Points on a hilly landscape, in no order, each with its height.
From any point a climber steps to the highest of the 4 points nearest to it. It stops when none of these is higher. Distance is the straight distance between rows; heights are no part of it.
<309> (h 710): [142 162 135  91 153  86 158  52]
<458> (h 665): [137 167 153 211 152 133 168 180]
<328> (h 490): [130 157 128 193 105 124 148 172]
<579> (h 477): [122 125 112 127 120 128 100  78]
<924> (h 705): [ 89  74 153  78 116 117 153 171]
<706> (h 247): [119 109  71 122  67 145  60  91]
<456> (h 691): [118 105 103 122  83 135  73  83]
<611> (h 525): [ 88  85 153 163  84 146 121 180]
<387> (h 358): [137 133 111 138 122 145 116 166]
<1045> (h 741): [128 142 115 113 125 117 113  74]
<891> (h 428): [ 90  76 144  96 104 134 136 174]
<533> (h 295): [132 113 123 126 139 156  99 131]
<668> (h 296): [131 125 108 155 113 152  84 105]
<606> (h 495): [115  85 154  60 139 133 132 156]
<786> (h 681): [106  86 131  48 115 108 110  72]
<302> (h 519): [162 162 112 167 133 131 107  93]
<625> (h 699): [116 110 144  90 143 118 114  76]
<315> (h 765): [128 130 142  82 155  99 177 145]
<259> (h 450): [138 164 137 144 138  96 184 150]
<636> (h 540): [110 123 138 163  93 138 129 170]
<563> (h 359): [115 133 165 120 146 102 193 157]
<199> (h 507): [137 145 126 132 130 117 154 156]
<691> (h 641): [154 177 100 142 120 104 122  65]
<886> (h 455): [145 143 120 139 141 130 114  94]
<876> (h 625): [143 140 128  97 159 120 137 135]
<16> (h 294): [128 143 184 152 187 111 202 162]
<657> (h 555): [124 144 163 188 144 119 175 161]
<491> (h 585): [162 188  78 171 111 113 114  63]
<255> (h 795): [149 158 125 126 168 118 142  97]
<775> (h 528): [158 177 112 146 135 125 144 145]
<926> (h 66): [127  99 122 121 121 161  86 142]
<110> (h 502): [149 179 116 155 126 118 161 158]
<471> (h 790): [168 176 120 137 171 110 145 122]
<160> (h 687): [132 136 136  94 145 115 161 151]
<282> (h 575): [149 150 116 126 144 127 135 138]
<950> (h 357): [135 139 105 153 104 132 103  78]
<51> (h 645): [139 155 110 119 126 107 114  66]
<678> (h 554): [152 179  84 166 103 127  98  79]
<921> (h 608): [120 104 148  73 152 128 150 144]
<936> (h 97): [125  94 107 161  98 180  51 121]
<896> (h 520): [130 167 123 207 121 126 158 165]
<86> (h 676): [ 86  91 176  99 129 113 174 159]
<63> (h 612): [100  84 136  69 122 124 105  80]
<550> (h 153): [124 108 112 156 106 165  66 121]
<323> (h 833): [150 157 129  99 177 112 171 120]
<446> (h 341): [107 123 159 137 133 110 174 161]
<1022> (h 718): [118 123 150  77 157 102 139  78]
<336> (h 510): [144 160  99 176 108 147  83  96]
<672> (h 821): [143 129 145  78 187 106 162  96]
<739> (h 453): [132 140 115 164 105 132 141 165]
<594> (h 696): [141 151 121 118 147 109 131  67]
<805> (h 536): [165 187  90 167 141 130 138 142]
<278> (h 79): [120  85 115 123 104 175  83 154]
<171> (h 347): [116 140 174 117 163  89 202 140]
<698> (h 30): [104  75 134 101 111 142  75 102]
<84> (h 597): [102  81 111  55  92 116  93  81]
<774> (h 266): [114  93 134  97 118 138 121 167]
<899> (h 346): [152 140  96 165 119 152 113 159]
<271> (h 457): [129 144 125 206  89 144 124 183]
<141> (h 654): [124 101 145  66 163 133 133 115]
<332> (h 581): [125 110 143  96 151 136 122 128]
<65> (h 452): [133 121 119 116 125 143 127 160]
<516> (h 350): [126 110 119 139  95 154 111 184]
<196> (h 667): [103 102 155 183 118 154 133 183]
<314> (h 281): [110  78 143  69 134 145 107 156]
<660> (h 421): [107  90 120 159  76 154 106 188]
<64> (h 715): [122 131 124  64 137  89 136  58]
<661> (h 616): [ 88  85 170 147 119 144 142 181]
<522> (h 671): [ 97  80 126 109  94 161 116 181]
<916> (h 725): [136 130 137  97 155 112 128  85]
<591> (h 321): [121 128  92 140  74 149  67  88]
<530> (h 757): [111 114 163 180 135 143 149 180]
<887> (h 390): [137 134  98 174  95 152 109 173]
<685> (h 708): [118 118 128  71 122  94 121  64]
<730> (h 619): [124 121 123 102 119 116 106  81]
<510> (h 102): [135 110 102 135 121 169  79 143]
<54> (h 523): [ 81  59 184 113 124 124 148 177]
<398> (h 704): [147 163 123 113 140  91 143  60]
<897> (h 657): [133 118 125 102 145 131 131 152]
<658> (h 141): [108  85 139  93 127 149  92 114]
<597> (h 451): [134 140  98 163 101 146  77  94]
<598> (h 380): [ 98 117 177 112 144 105 182 153]
<815> (h 746): [133 131 130 114 159 119 125  93]
<740> (h 822): [160 174 119 113 170 116 163 126]
<840> (h 560): [170 193  96 197 129 127 108  80]
<372> (h 406): [128 144 156 135 136  94 188 151]
<979> (h 827): [155 153 138  84 181  94 180 124]
<922> (h 485): [156 151 106 164 131 142  89 106]
<963> (h 548): [172 180  95 172 154 137 117 104]
<237> (h 345): [108  97 118 130  89 156 109 181]
<146> (h 587): [141 121 129 120 153 138 116 108]
<686> (h 459): [133 165 145 182 124 109 172 155]
<121> (h 556): [107 104 130 188  83 154 121 189]
<1024> (h 323): [116  91 140 105 130 139  95 100]
<790> (h 719): [133 140 132  98 149  98 173 151]

For each start below, name the point where the climber stops.
<686>: <530>
<110>: <323>
<516>: <530>
<328>: <458>
<598>: <924>
<611>: <530>
<446>: <323>
<271>: <530>
<897>: <323>
<471>: <323>

Two climbers start at each pair of points below. Name the first point that both come to, or write never.
<387>, <887>: <196>
<332>, <790>: <315>
<660>, <65>: never
<372>, <255>: <323>
<16>, <563>: never
